Each row is a point on a landscape with many peaks, with its height.
From any point a climber steps to the highest of the 2 points nearest to it. It stops when none of these is higher. Distance is the straight distance between rows; heights are no part of it.
K546 h=31.7: -17 10 -6 0 -45 4 -4 13 18 -2 21 10 42 10 2 -27 27 45 10 37 30 25 -34 -35 8 12 -30 -60 2 10 38 -32 0 -19 -9 30 -19 -51 -18 -4 -22 32 29 49 -36 -10 -56 1 -3 -66
K542 h=25.8: 3 30 -16 -6 57 -13 -26 15 -1 -16 32 32 3 -28 -31 -25 20 -2 -5 12 -12 -40 42 32 5 -10 6 -65 -12 -39 -14 -4 7 -45 13 -5 14 36 -25 -13 16 -36 -19 -9 61 -9 26 31 16 28
K973 h=52.6: -2 -33 -40 -5 -11 19 14 47 21 16 -25 51 50 -25 -22 -1 45 -14 16 -2 23 -41 -34 13 1 27 40 -40 65 -14 13 -48 28 -39 -28 5 -1 44 -4 30 -29 -30 38 53 1 -29 -18 -13 0 -3
K519 h=49.7: 35 -39 -22 -4 4 22 15 7 18 20 -12 43 21 -2 -10 18 33 -9 8 -25 -19 -44 -17 38 -4 -6 34 -8 0 3 -24 -20 7 -19 8 -27 20 38 6 18 50 -28 -3 16 78 -27 18 -14 9 38
K151 h=44.4: 38 -7 -8 28 20 48 0 28 -3 3 38 9 -37 15 5 -4 -25 32 -16 11 -13 -19 15 16 12 -60 -11 17 -19 -41 -15 -22 -27 18 -18 34 -41 -14 3 3 44 10 12 34 45 -28 1 7 16 32
K36 h=25.6: 1 -23 2 3 -11 31 41 -14 41 27 -18 -25 -18 17 46 4 -15 6 -4 2 9 17 -13 -19 6 1 -4 49 -1 29 40 8 1 -12 59 6 28 37 22 11 8 7 14 11 -31 -2 -19 -27 -7 14
K306 h=32.0: -19 36 -36 -48 -37 -51 40 -41 -13 17 -17 -11 59 -8 -3 -19 -8 -20 33 -22 29 62 5 16 -8 37 -13 -12 40 32 36 8 21 -6 24 5 6 30 -22 -14 -78 2 18 -4 -82 31 8 -13 -6 -17
K427 h=13.6: -7 18 -7 -17 -35 -49 -13 -9 16 -14 6 -5 39 23 -11 -27 47 -22 5 13 18 42 -3 4 12 5 -1 -50 -35 33 5 -29 -7 -49 32 -7 45 24 -21 -48 -49 48 0 4 -60 40 -32 10 -47 -32
K669 h=32.3: 27 -41 -29 36 -45 35 -6 70 11 40 -36 24 -11 12 -4 30 56 32 0 20 -16 -46 -30 -35 26 3 5 31 -2 -34 -11 15 -11 5 -10 -21 23 -16 1 24 1 2 -28 34 38 -15 -31 -14 28 14
K553 h=17.2: -33 -22 26 64 -60 24 -14 21 12 46 -23 -19 -38 7 -2 28 -5 26 1 11 -10 -12 -25 -31 53 -10 -35 66 -11 -7 18 17 21 13 11 -18 15 -47 9 28 -27 41 -38 29 -4 11 -46 -15 2 -35
K27 h=14.4: -30 -5 24 47 -40 24 -1 8 22 34 -6 -31 -32 10 14 7 -16 49 -2 15 5 19 -12 -51 39 -16 -34 48 -13 -16 52 8 19 20 17 -17 -6 -48 10 15 -15 28 -16 36 -28 13 -46 1 3 -52
K258 h=27.6: -8 -26 23 -13 -3 -15 -35 -4 -7 -13 -5 -13 -3 -16 -13 5 10 -24 4 22 7 -6 -26 -4 0 20 10 -16 2 18 -19 -7 -1 2 -19 -8 18 3 8 -20 -17 4 -5 -21 -7 10 -5 8 -10 -17
K752 h=49.8: 33 3 -2 20 8 42 15 25 18 5 47 1 -30 37 -9 -30 -23 63 -13 31 8 0 26 2 13 -54 -12 11 -18 -35 17 -31 -17 24 -15 39 -47 -27 6 -2 43 22 19 57 23 -37 -24 8 7 18
K608 h=26.4: 2 -3 15 0 33 -24 -3 3 -2 0 -9 46 19 -24 -31 10 72 -16 -5 1 -29 -53 30 42 -2 13 30 -26 -18 13 -17 16 3 -63 23 -50 33 59 -6 -2 21 -33 -23 -19 68 -7 28 3 -5 26
K182 h=30.5: -26 22 -30 -43 -38 -26 42 -36 -12 14 -10 -15 47 -11 20 -4 -19 -17 29 -28 25 72 -19 -12 -20 43 -20 -17 53 28 45 8 18 17 5 15 -11 2 -14 -8 -65 -8 24 9 -73 9 3 -17 8 -35
K971 h=52.8: -22 -2 29 -23 -5 4 47 -43 41 -16 -23 -10 -2 5 8 14 10 -23 -5 20 15 0 35 62 -11 24 14 35 -20 82 11 28 4 -63 50 -17 55 71 6 -13 -2 41 4 -32 -44 23 5 -11 -17 19
K180 h=18.4: 10 -9 -11 33 22 33 13 26 7 17 -5 -29 -44 15 11 13 -51 2 5 -42 -20 7 -9 -22 19 -16 -1 49 5 -30 -6 25 4 15 -14 15 -42 -19 22 38 13 -12 2 12 -16 3 9 -6 0 -1
K28 h=17.6: 24 3 -27 15 27 21 -31 27 -29 -6 18 24 4 -32 -7 13 -24 8 -9 -4 -16 -52 20 25 1 -39 -5 1 16 -67 -24 -25 -7 27 -37 12 -52 1 -15 -9 19 -30 3 4 39 -29 36 25 37 27
K200 h=5.0: 10 -11 5 11 32 -16 4 -1 -17 14 -19 18 15 -16 -10 23 5 -24 5 -29 -16 -42 -9 20 -2 10 39 23 7 0 -26 7 10 -3 2 -33 -4 37 18 9 17 -40 -10 -26 50 -9 54 -13 -1 33
K380 h=5.8: 8 -5 10 8 28 -30 -22 6 -34 -5 -17 16 25 -29 -22 25 37 -21 -7 3 -28 -64 -1 24 -1 4 26 10 -11 -14 -26 25 -16 3 -1 -48 1 24 16 -6 19 -55 -28 -36 51 -16 49 1 5 23
K276 h=37.9: 26 40 -10 -19 -8 -2 9 -16 -4 -12 44 -14 -21 23 -7 -36 -14 51 -12 0 19 37 38 -15 -1 -42 -19 -9 -2 -13 16 -16 -22 56 12 27 -42 -63 -14 -20 29 14 21 16 -24 -16 -21 14 -13 10
K693 h=20.4: 22 -32 -20 35 15 28 4 40 -5 15 -14 5 -22 2 2 20 -19 -8 9 -28 -20 -32 -21 -8 16 -15 14 33 2 -36 -30 12 -5 16 -31 2 -28 -11 20 26 21 -26 4 8 17 -6 21 -1 12 12
K271 h=40.6: 9 -38 -30 -11 -16 -2 -13 45 22 9 -13 40 44 -24 -33 -11 61 -24 6 18 20 -41 -23 27 21 14 41 -45 31 -4 -10 -52 14 -52 2 -13 17 44 1 6 -18 -16 22 36 6 -10 -29 -6 -11 12
K516 h=33.3: -30 -32 41 34 1 -4 -36 6 -27 -16 -25 -19 -29 -15 12 22 -20 -25 -12 21 -21 4 -38 -21 10 -2 -26 1 -22 0 -29 20 -4 35 -46 -1 0 -54 6 2 -1 14 -14 -24 -20 12 7 14 18 -27
K827 h=33.8: -23 27 -33 -48 -9 -21 53 -26 -6 30 -28 -23 49 -21 -8 -20 -31 -16 30 -19 35 47 -6 21 -12 34 10 15 57 30 41 3 39 -6 20 11 1 59 -9 -8 -51 -13 18 -3 -81 16 22 -24 7 13
K744 h=11.1: -14 56 40 0 41 -18 -30 -32 -33 -42 11 -14 -30 9 3 -11 -14 -19 -30 0 -10 6 44 0 -35 19 -2 4 -46 13 -11 48 -19 9 9 -17 29 6 5 -5 5 10 -40 -70 28 26 29 25 -13 -5
K317 h=37.6: -15 -8 34 1 -1 -12 -23 -20 -9 -16 -5 -41 -26 6 14 11 -33 -17 -8 7 -4 35 -23 -27 2 3 -17 7 -14 15 -10 8 -5 39 -17 -3 3 -37 9 -1 -5 14 -6 -19 -37 17 7 1 -6 -22
K734 h=23.4: -12 16 17 -3 41 -36 -13 14 -14 -5 -6 29 19 -19 -39 -12 55 -18 -1 5 -14 -23 30 11 10 22 27 -40 -4 15 -15 10 26 -69 18 -30 34 65 -14 -10 -19 -20 -15 -31 32 18 27 11 -18 17
K765 h=8.4: 4 -10 25 26 19 13 -26 -5 -19 -23 0 -23 -44 7 18 18 -38 -22 -17 -24 -24 -6 -3 3 -1 -16 1 37 -32 -1 -28 29 -24 12 -5 2 -21 -21 34 15 33 3 -7 -27 10 14 20 -5 -8 17
K879 h=47.8: -9 3 24 10 -14 -10 -11 -19 -30 -10 21 -19 11 1 11 -1 -24 28 -6 46 7 47 12 -28 -11 -28 -62 -29 -21 6 -6 -8 -25 42 -40 32 -19 -97 -29 -19 -2 33 8 6 -25 -5 -19 14 7 -41
K679 h=32.2: 15 52 -25 -23 20 -20 -26 -3 0 -17 52 8 -1 -4 -20 -32 -13 19 -6 2 21 12 38 8 -17 -26 -4 -42 14 -21 -11 -14 -18 15 -3 23 -10 -16 -38 -19 7 4 -9 6 5 6 -10 26 -9 11
K248 h=39.9: -7 35 -21 -10 -35 -1 16 0 -25 -6 41 15 39 18 2 -5 -6 45 0 13 27 46 11 -25 -16 -11 -56 -53 12 2 25 -14 -16 27 -30 51 -47 -87 -28 -21 -26 10 39 31 -21 -28 -30 4 -4 -47
K839 h=12.0: -5 68 10 -3 39 -32 -35 -31 -38 -24 21 -25 -15 15 6 -18 -39 -6 -13 -10 0 16 51 -10 -34 -4 -18 -5 -21 -16 -18 35 -31 45 -5 2 13 -27 -7 -5 -3 -4 -37 -63 8 28 24 29 1 0
K170 h=27.4: -13 -29 30 -5 -28 -4 -27 8 33 2 1 -22 -8 3 5 -22 26 16 -2 47 14 9 -36 -30 19 13 -19 -24 -10 31 14 -25 -7 -7 5 12 22 -32 4 -18 -11 35 -7 12 -31 -3 -46 2 -8 -41
K417 h=17.3: -1 24 24 -21 13 -18 -13 -31 2 -19 17 -19 -24 7 0 1 -17 -13 -11 -9 4 25 18 5 -16 4 24 8 -13 28 -5 7 -7 -9 23 -10 15 21 3 -9 16 5 -13 -33 6 12 2 2 -28 8
K585 h=10.4: -17 26 54 4 32 -10 -29 -27 -32 -43 -7 1 -28 -5 -5 6 10 -31 -34 10 -21 -25 26 19 -29 27 12 19 -52 21 -18 45 -11 -8 10 -38 28 15 12 -12 7 15 -32 -67 40 18 27 20 -13 -3
K870 h=36.0: -13 27 -8 -3 -49 -8 19 -14 3 1 13 12 37 18 6 -18 19 43 13 19 32 55 -12 -41 7 10 -52 -53 -3 16 46 -16 -2 15 10 34 -33 -84 -20 -12 -19 22 35 37 -47 -19 -46 6 1 -74
K815 h=26.0: 0 -45 -2 17 -5 8 -26 31 -27 -4 -22 8 -9 -22 2 30 13 -7 0 26 -16 -42 -24 -6 14 -4 -2 1 -8 -30 -30 12 -12 19 -54 -12 -20 -28 13 -2 10 -30 -1 -10 8 -5 6 6 29 -3
K469 h=17.5: 28 -20 -31 11 1 40 5 55 3 2 7 30 3 -15 -20 13 2 20 -1 16 3 -51 -4 13 2 -25 4 -13 26 -55 -14 -32 3 13 -56 18 -40 3 -12 11 12 -30 31 42 30 -46 2 11 29 5
K587 h=20.3: -18 -16 20 -9 -13 -32 -34 18 -2 -26 -10 16 21 -6 -39 -16 69 -34 -5 25 -3 -5 6 20 17 20 16 -41 -27 29 -13 -15 3 -66 15 -22 60 53 -5 -49 -37 31 -9 -22 -2 38 -14 13 -38 -13
K959 h=27.8: -1 48 -33 -16 66 -19 -14 16 6 -7 42 28 16 0 -24 -53 -3 6 -3 2 -11 -12 60 28 1 -2 -3 -81 -5 -57 -13 -14 12 -32 1 18 10 21 -42 -6 0 -31 -21 -6 42 5 32 36 21 27
K48 h=20.7: -10 -39 16 50 -48 24 -19 42 13 39 -27 0 -42 14 4 28 23 21 -4 23 -16 -32 -27 -41 40 -4 -24 46 -22 -11 -3 15 2 8 -3 -12 25 -41 14 15 -11 25 -35 17 19 4 -41 -17 15 -13
K901 h=22.7: 12 -35 3 18 -18 35 15 11 35 22 -10 -12 -34 22 30 8 0 6 -4 0 -11 -11 -18 -36 16 -1 5 42 -9 17 15 -3 -9 -11 29 4 26 12 29 22 13 12 5 12 2 -8 -23 -24 -5 7
K464 h=6.8: -6 -7 25 19 25 -20 -40 -1 -44 -22 -20 -3 0 -21 -9 21 2 -32 -11 -2 -21 -44 -12 11 -3 2 13 19 -21 -14 -35 33 -11 24 -17 -32 -10 -1 29 -8 5 -29 -20 -51 28 7 44 7 4 12
K872 h=44.9: 21 20 -1 6 10 39 39 -2 27 -7 44 -8 -40 46 12 -22 -26 42 -15 -14 -1 23 29 5 4 -64 -6 21 -18 -27 16 -21 -11 26 15 28 -46 -23 4 7 65 13 15 51 22 -37 -15 -3 -1 23
K725 h=35.2: 22 59 -26 -30 1 -32 -5 -22 -2 -11 52 2 -13 15 -13 -35 -6 36 -6 -8 19 36 51 -5 -15 -36 -22 -34 3 -6 3 -7 -33 43 19 23 -15 -58 -26 -23 4 11 7 0 -20 -5 -23 26 -16 8
K321 h=24.1: 11 7 -8 -1 32 -10 -36 13 -10 -24 25 35 -7 -38 -33 0 35 -3 -9 24 -16 -55 30 39 4 -20 10 -40 -23 -20 -21 2 -20 -32 15 -16 15 30 -5 -19 31 -30 -23 -12 68 -19 8 25 15 27
K921 h=4.3: 12 -34 -5 36 25 9 23 -5 -7 24 -34 16 9 2 14 31 -21 -31 6 -60 -40 -26 -21 19 -4 12 33 49 -4 14 -18 25 1 -1 7 -26 -5 25 31 33 32 -15 -3 -26 35 2 61 -28 3 44
K625 h=16.5: 25 9 -27 -2 15 25 -21 32 -9 -12 32 30 11 -30 -22 4 -14 21 -8 15 2 -42 16 27 -9 -34 -6 -26 33 -58 -10 -41 4 15 -47 25 -47 8 -30 -5 9 -17 20 25 32 -39 10 23 27 15
K893 h=20.8: -20 18 17 -11 24 -28 2 -10 -1 -3 0 15 10 -3 -24 -12 30 -17 0 -6 3 3 36 15 5 23 28 -18 -2 41 -1 2 23 -68 28 -15 39 72 -12 -14 -18 9 -15 -32 3 25 19 -2 -31 16
K46 h=14.3: -21 31 6 0 21 -33 -8 -18 -53 -10 -17 -26 25 -24 2 11 -43 -27 27 -33 -7 -3 -7 -11 -19 46 14 17 49 -11 -14 15 36 23 -41 -18 -27 4 8 15 -39 -21 -2 -40 1 21 61 -13 18 1
K924 h=29.7: 12 -48 24 16 -21 17 -28 42 -1 2 -8 6 -34 -2 4 9 26 20 -14 63 -15 -35 -18 -14 28 -19 -25 3 -43 -12 -24 0 -29 8 -27 9 8 -44 24 -10 19 6 -11 1 29 -13 -37 2 29 3
K547 h=39.5: 36 -54 -39 36 -19 27 3 57 10 33 -40 27 -4 10 5 31 40 7 -1 -7 -31 -38 -33 -18 17 7 22 23 2 -26 -16 20 -20 9 -13 -21 20 3 12 26 29 -24 -18 19 37 -12 3 -15 28 22
K607 h=7.6: -9 1 20 26 29 -8 -40 -2 -43 -22 -11 -21 -19 -8 5 17 -40 -27 -9 -26 -16 -20 -8 3 0 -3 5 30 -14 -17 -31 34 -6 28 -18 -7 -29 -18 28 8 9 -13 -14 -44 10 20 46 5 0 12
K327 h=11.2: -19 58 16 -20 15 -60 -34 -43 -27 -21 17 -12 -6 19 -6 -9 -15 -10 -5 0 7 41 55 -12 -36 -12 -41 -23 -30 15 -21 33 -31 51 3 5 27 -47 -11 -12 -32 7 -41 -45 -15 30 5 33 -12 -38
K204 h=20.5: -27 21 25 -21 10 -40 -12 -21 -10 -14 -6 -7 8 6 -26 -6 16 -22 1 2 6 28 27 11 -2 38 7 -9 -10 55 4 17 15 -33 25 -10 43 57 -7 -25 -43 25 -22 -45 -23 38 21 1 -33 -7
K632 h=19.3: 34 -25 0 0 -1 27 -2 23 21 1 22 13 -23 6 -3 -8 9 11 -4 18 6 -26 -13 1 7 -24 16 -2 -6 -1 -21 -28 -17 -12 2 21 -3 8 15 8 39 -2 13 28 43 -25 -19 -6 3 11
K283 h=28.8: -19 22 -19 -31 -31 -11 32 -25 -8 2 7 -20 25 3 24 5 -17 7 18 -22 18 64 -20 -39 -12 27 -23 -16 38 6 35 2 12 32 -14 15 -27 -31 -11 0 -37 -4 27 18 -60 -7 -10 -3 2 -44
K912 h=29.6: -31 -51 27 44 -9 -3 -33 29 -27 -2 -44 4 -25 -23 10 41 14 -21 -12 30 -33 -22 -43 -12 17 3 -21 5 -21 -14 -30 27 -6 30 -50 -15 0 -51 10 1 2 -8 -24 -20 -8 3 2 7 36 -23
K239 h=29.5: 7 54 -37 -18 43 -19 -17 14 6 -10 49 28 20 -16 -28 -37 -17 10 -1 -1 7 -8 44 22 -14 -14 -1 -63 26 -48 -6 -24 4 -6 -11 24 -9 6 -50 -9 -5 -18 -8 5 25 4 7 34 9 15
K593 h=24.0: -10 -9 18 -15 5 -34 -39 1 -10 -23 -2 5 16 -19 -40 -6 37 -26 3 17 5 -6 0 11 3 25 14 -33 -6 19 -20 1 5 -32 2 -16 32 32 -4 -27 -28 5 -13 -26 5 26 -3 16 -27 -12
K5 h=39.4: -17 -13 24 -22 -22 -17 18 -34 25 2 -21 -45 -7 11 29 -4 -9 -9 -9 21 22 56 -25 1 6 29 -24 3 -10 51 40 10 -4 16 54 -1 33 7 6 -33 -30 16 -3 -16 -76 19 -7 -8 -17 -13
K13 h=32.4: -10 -26 19 -5 -16 0 -14 -1 15 3 3 -27 -16 1 11 -3 -2 5 5 24 12 14 -33 -35 8 12 -6 -6 0 15 6 -15 4 9 -13 6 7 -18 6 -6 -13 13 5 5 -36 2 -22 -2 -4 -28
K94 h=26.2: 27 -42 -1 25 -38 33 -12 59 17 27 -12 22 -28 15 1 10 44 34 -5 44 -11 -45 -19 -35 32 -4 -9 21 -27 -19 -10 2 -21 -2 -10 1 22 -30 18 11 14 12 -18 26 44 -15 -46 -10 27 8
K115 h=16.1: 11 33 15 -4 26 0 -14 -21 -4 -23 34 -14 -33 1 12 -4 -31 -5 -12 -16 -1 4 25 10 -20 -27 17 7 -16 -7 -15 3 -18 5 10 3 -6 -3 -2 -6 41 -1 -13 -18 29 4 9 7 -12 24
K476 h=28.5: 3 -8 5 10 -20 33 50 -16 48 33 -20 -20 -20 31 50 -14 -4 42 -16 -1 20 34 -4 -34 20 -11 -13 61 -7 -4 70 13 0 4 79 11 8 17 19 8 16 6 21 35 -28 2 -37 -18 -11 -4
K49 h=1.4: 27 8 13 -38 5 16 45 -62 60 -3 27 -3 -37 26 33 -19 -5 17 -6 -25 -3 20 31 34 -29 -48 7 24 -26 7 17 -18 9 -10 57 -16 -9 2 -14 29 72 27 7 32 10 -16 -25 -9 -10 24
K615 h=43.6: -17 29 1 -12 -21 -24 -8 -23 -42 -8 35 4 31 -1 12 7 -16 17 -3 21 19 52 25 -14 -28 -26 -60 -44 3 9 -12 -5 -28 38 -34 44 -27 -95 -33 -23 -25 16 12 7 -15 -10 -20 11 6 -44
K598 h=12.7: -11 62 -1 0 27 -28 -38 -28 -52 -20 18 -27 11 0 16 -4 -52 -6 5 -15 -3 8 37 -9 -33 -5 -29 0 13 -32 -22 18 -19 58 -31 8 -19 -40 -15 4 -18 -7 -26 -50 1 28 29 22 15 -4
K120 h=19.9: 12 -14 -15 21 -1 45 7 43 -6 11 10 1 -19 -2 -1 9 -13 25 8 17 5 -29 -15 -23 8 -16 -5 8 13 -47 -4 -11 2 9 -62 18 -39 -27 -2 15 -2 -11 26 31 5 -20 -15 7 20 -15
K55 h=0.8: 42 -17 5 -19 1 39 30 -39 56 -6 22 5 -32 25 27 -12 -2 9 6 -12 -16 -13 12 26 -23 -38 12 20 -27 11 -9 -28 2 -24 31 -8 10 11 -7 42 69 36 7 36 47 -20 -17 -9 3 23
K414 h=17.4: 19 5 -3 -8 20 5 -15 9 1 -9 23 4 -14 -12 -10 -4 -13 -3 2 -2 11 -19 3 8 -5 -19 22 -5 9 -12 -25 -20 0 1 -7 6 -14 13 1 -6 25 -15 0 4 32 -9 4 8 -7 16
K78 h=24.7: -27 60 -49 -38 -11 -20 45 -1 -9 -3 9 17 76 -7 -18 -18 -26 -6 18 -62 14 37 -10 7 -27 36 19 -28 95 -9 32 -26 45 -13 -25 29 -26 34 -27 14 -52 -26 29 23 -22 -13 4 -12 -4 -11
K641 h=25.9: -18 50 -47 -38 -24 -8 56 -4 5 -2 0 11 57 8 -3 -22 -18 13 12 -58 21 51 -20 -6 -25 24 9 -25 74 -9 47 -19 29 7 -13 32 -42 17 -25 11 -42 -21 49 37 -50 -35 -14 -3 -6 -23
K282 h=33.0: 16 -36 -21 -11 5 -20 -14 30 7 10 -18 42 49 -30 -45 13 64 -25 7 9 -4 -50 -7 37 20 13 40 -32 23 -2 -19 -22 2 -33 0 -36 16 48 4 2 6 -45 -3 15 39 -18 1 -12 -4 21
K784 h=36.6: -26 -5 -36 -19 4 14 54 -2 4 33 -42 -21 36 -33 2 1 -29 -19 45 -9 36 4 -27 0 -19 33 18 28 65 32 42 -4 50 -15 4 10 11 61 11 -3 -54 -23 21 12 -72 7 23 -37 25 12
K622 h=26.1: -15 -26 25 1 -40 7 -25 27 17 5 10 -1 7 -11 -1 -26 31 37 6 64 19 -6 -36 -30 19 8 -30 -42 -9 11 14 -27 -2 -17 -22 22 5 -46 -11 -11 -11 34 5 32 -14 -9 -57 9 11 -53
K112 h=11.5: -8 27 0 -28 -10 -56 -26 -16 -1 -19 16 -1 21 12 -23 -19 24 -14 7 2 14 41 15 -2 -5 6 -6 -43 -16 27 -9 -2 -8 -25 17 -1 32 10 -22 -27 -40 25 -12 -11 -33 38 -18 19 -39 -31
K11 h=16.7: -28 -6 17 -9 -24 -30 -8 8 6 -19 -16 -4 33 15 -18 -16 56 -37 6 26 10 21 0 28 19 22 5 -34 -28 55 4 -16 7 -63 27 -10 73 58 -7 -63 -54 52 -4 -21 -48 44 -12 3 -45 -19
K158 h=10.2: -2 47 -2 -29 7 -48 -33 -23 -8 -21 28 -8 2 7 -21 -21 -1 0 5 0 14 34 32 -8 -21 -2 -11 -35 -12 12 -15 15 -16 8 6 7 20 -15 -23 -17 -22 8 -21 -25 -15 28 -9 24 -25 -22
K270 h=2.6: 9 -14 11 -26 6 22 43 -56 49 16 -6 -1 -7 13 21 9 -4 -14 6 -14 2 3 26 45 -23 -10 20 31 -13 49 7 -11 21 -47 51 -21 30 56 -11 23 36 26 3 -5 -1 -6 -3 -13 -9 29
K567 h=41.3: 19 25 6 -2 -1 18 29 -11 14 -9 33 -28 -38 36 11 -26 -26 41 -21 -9 7 45 27 -21 16 -43 -9 24 -18 -21 23 -3 -19 42 25 17 -46 -49 12 -1 52 5 20 24 -17 -15 -18 -3 -11 11
K536 h=45.0: -9 -17 -39 -9 13 4 24 17 12 20 -26 33 59 -30 -29 -4 16 -23 24 -25 24 -28 -25 21 -3 33 45 -23 78 -1 13 -45 56 -37 -23 0 -5 61 -6 18 -37 -27 30 35 -6 -17 7 -21 -5 10
K392 h=27.3: -6 46 -38 -40 -40 -16 47 -21 0 -2 4 5 38 12 8 -20 -4 23 9 -40 25 63 -12 -26 -13 18 -18 -26 50 -3 46 -2 12 28 0 26 -46 -30 -19 2 -39 -10 54 28 -59 -25 -24 3 -9 -34
K804 h=31.8: -15 0 12 18 -32 16 46 -26 29 38 -38 -24 -22 24 42 -16 -3 54 -14 -3 40 53 -11 -43 25 4 -30 54 -3 -19 83 26 19 42 78 3 -8 -9 13 -11 -16 4 17 31 -56 28 -36 -4 -7 -21
K209 h=13.4: -4 53 1 -2 32 -25 -24 -15 -44 -20 10 -23 14 -12 2 -1 -47 -13 13 -24 -2 -9 20 -6 -19 11 3 6 33 -32 -24 11 13 32 -30 -3 -23 -12 -12 4 -13 -22 -14 -43 11 20 42 13 5 4
K979 h=18.8: 23 -23 -20 33 22 22 -23 35 -34 -1 0 12 -8 -17 3 19 -21 -6 -4 -17 -24 -51 3 18 13 -36 0 24 -3 -54 -34 8 -17 25 -34 9 -48 -16 9 7 30 -29 1 -4 30 -13 40 12 24 23
K30 h=15.3: -26 -12 3 19 12 -8 -7 -3 -42 -1 -29 -21 4 -22 16 24 -44 -38 21 -38 -16 -6 -25 -17 -2 36 9 26 31 -15 -9 26 31 25 -51 -14 -37 -10 21 18 -31 -19 3 -26 -16 20 53 -16 22 -3
K706 h=1.9: 12 14 22 -36 5 0 40 -67 43 -1 13 -8 -29 14 32 -1 -11 -4 -9 -21 1 29 41 34 -30 -21 18 31 -24 29 17 -3 6 -25 56 -26 7 26 -18 19 52 21 -1 -4 -11 1 -11 -4 -19 23
K18 h=42.5: -20 -5 36 17 -10 -10 -16 -15 -11 -9 7 -37 -13 5 15 3 -30 13 -9 33 -2 43 -15 -39 5 -16 -45 -10 -21 7 -9 5 -11 40 -29 11 -4 -80 -11 -6 2 26 -2 1 -40 7 -9 12 5 -42
K62 h=29.0: 16 -35 4 -5 6 -19 -8 11 3 4 -23 37 35 -20 -32 28 71 -24 -3 11 -29 -51 4 42 3 19 36 -12 -9 20 -23 7 -22 -33 12 -46 29 49 11 -6 29 -34 -21 -11 60 -16 14 -15 -3 24
K418 h=18.9: -19 10 30 -26 3 -29 -16 -37 -5 -20 -1 -28 -10 8 -9 2 -10 -24 -8 4 7 39 7 5 -10 29 4 5 -18 50 3 12 -2 3 23 -14 34 27 3 -22 -27 21 -22 -44 -26 23 10 2 -32 -9
K843 h=35.1: -8 -12 13 -8 -28 1 33 -29 29 22 -22 -41 -15 15 43 -14 -7 26 -10 9 29 50 -24 -35 15 13 -25 25 1 12 63 11 10 29 58 4 5 -1 10 -17 -15 4 12 11 -72 17 -22 -14 -11 -13
K975 h=45.4: 45 -54 -34 13 -18 40 19 34 21 25 -31 41 10 14 9 18 43 3 3 -14 -31 -38 -32 12 7 0 33 3 -3 -5 -15 1 -13 -7 1 -23 32 21 5 28 62 -17 -7 27 69 -32 12 -17 24 42
K680 h=3.8: 17 -26 -12 11 24 32 42 -32 15 27 -28 21 13 9 15 25 -13 -20 16 -61 -34 -26 -13 36 -16 2 30 40 -4 26 -11 -2 28 -19 13 -34 13 41 10 37 46 8 -1 -14 48 -7 48 -25 10 49
K173 h=34.9: 12 -37 25 34 -8 31 -23 21 4 -8 -3 -8 -52 13 16 13 0 6 -21 25 -28 -20 -16 -13 21 -20 -17 29 -48 -6 -22 18 -37 0 -9 10 3 -42 34 9 34 15 -7 -5 27 3 -21 -10 12 9
K648 h=39.6: 25 -18 15 25 6 28 -26 11 -15 -16 27 -6 -45 3 12 2 -10 11 -21 27 -16 -21 9 7 9 -45 -11 19 -43 -22 -28 1 -43 9 -13 21 -21 -25 21 -6 48 14 1 -1 36 -5 -6 5 10 24
K759 h=39.7: -18 -11 -31 -17 14 4 38 -5 -2 25 -29 0 42 -31 -12 1 -17 -24 37 -24 25 -7 -18 3 -12 42 35 10 75 20 22 -23 52 -17 -19 4 -7 57 5 11 -47 -22 22 11 -33 -7 25 -29 11 10
K267 h=44.8: -26 -9 25 -26 -16 0 36 -31 25 -9 -22 -32 -6 8 18 7 -4 -20 -8 23 23 32 -4 36 -3 36 -7 17 -17 78 31 22 -3 -29 56 -4 52 47 20 -35 -25 23 1 -26 -64 23 -4 -18 -20 11
K997 h=3.3: 13 -20 -10 -8 14 34 40 -26 27 24 -11 2 -4 14 19 13 -22 -18 9 -36 -6 0 -6 17 -11 -8 27 33 6 31 3 -19 24 -20 30 -5 15 50 12 24 32 1 7 4 18 -16 13 -25 -3 33
K156 h=21.6: 37 -35 1 23 -22 49 16 20 35 11 3 11 -34 28 19 -4 13 17 -1 10 -17 -27 -9 -21 14 -16 9 26 -23 -2 -8 -7 -22 -18 11 10 19 -6 18 33 48 21 9 32 51 -26 -27 -15 11 16
K70 h=23.2: -22 38 -38 -20 1 -14 20 13 -20 -9 9 27 77 -31 -27 -6 -4 -15 19 -38 18 6 -16 8 -17 47 23 -41 87 -16 9 -31 49 -36 -38 14 -17 40 -22 11 -54 -29 32 20 7 -4 14 -14 -11 -7
K749 h=22.8: 10 -37 -22 40 -2 37 -6 50 -14 23 -16 8 -26 -5 3 33 1 10 7 4 -20 -40 -25 -16 20 -12 -7 24 1 -50 -18 18 -7 10 -50 1 -31 -37 11 24 1 -21 -1 11 7 -4 0 2 28 -6
K995 h=9.4: -5 -14 46 16 13 5 -26 -21 -14 -40 -12 -5 -39 5 13 24 -7 -36 -29 1 -27 -19 -1 19 -17 4 11 35 -51 17 -26 31 -31 1 3 -24 6 -8 33 2 28 16 -13 -45 26 13 12 -1 -11 10
K851 h=16.6: -13 -23 -2 28 15 9 -5 6 -13 7 -23 -30 -33 -5 19 24 -52 -27 9 -41 -19 8 -22 -27 11 12 2 43 9 -8 -4 29 18 25 -24 -2 -32 -13 31 28 -15 -10 -5 -14 -36 23 30 -15 8 -2

Call two points neighbours if one is among the 2 nearest of the other. Go from one point of each pair to the other, from neighbour to neighbour, staying as high as possible. Name the lowest point that can't be avoided.
K519 and K973 -> K62
K519 and K971 -> K115
K519 and K13 -> K270
K752 and K973 -> K94

For each start below, name the point where the climber stops.
K414 -> K971
K55 -> K971
K815 -> K879
K893 -> K973
K622 -> K879
K553 -> K519
K239 -> K752
K27 -> K519
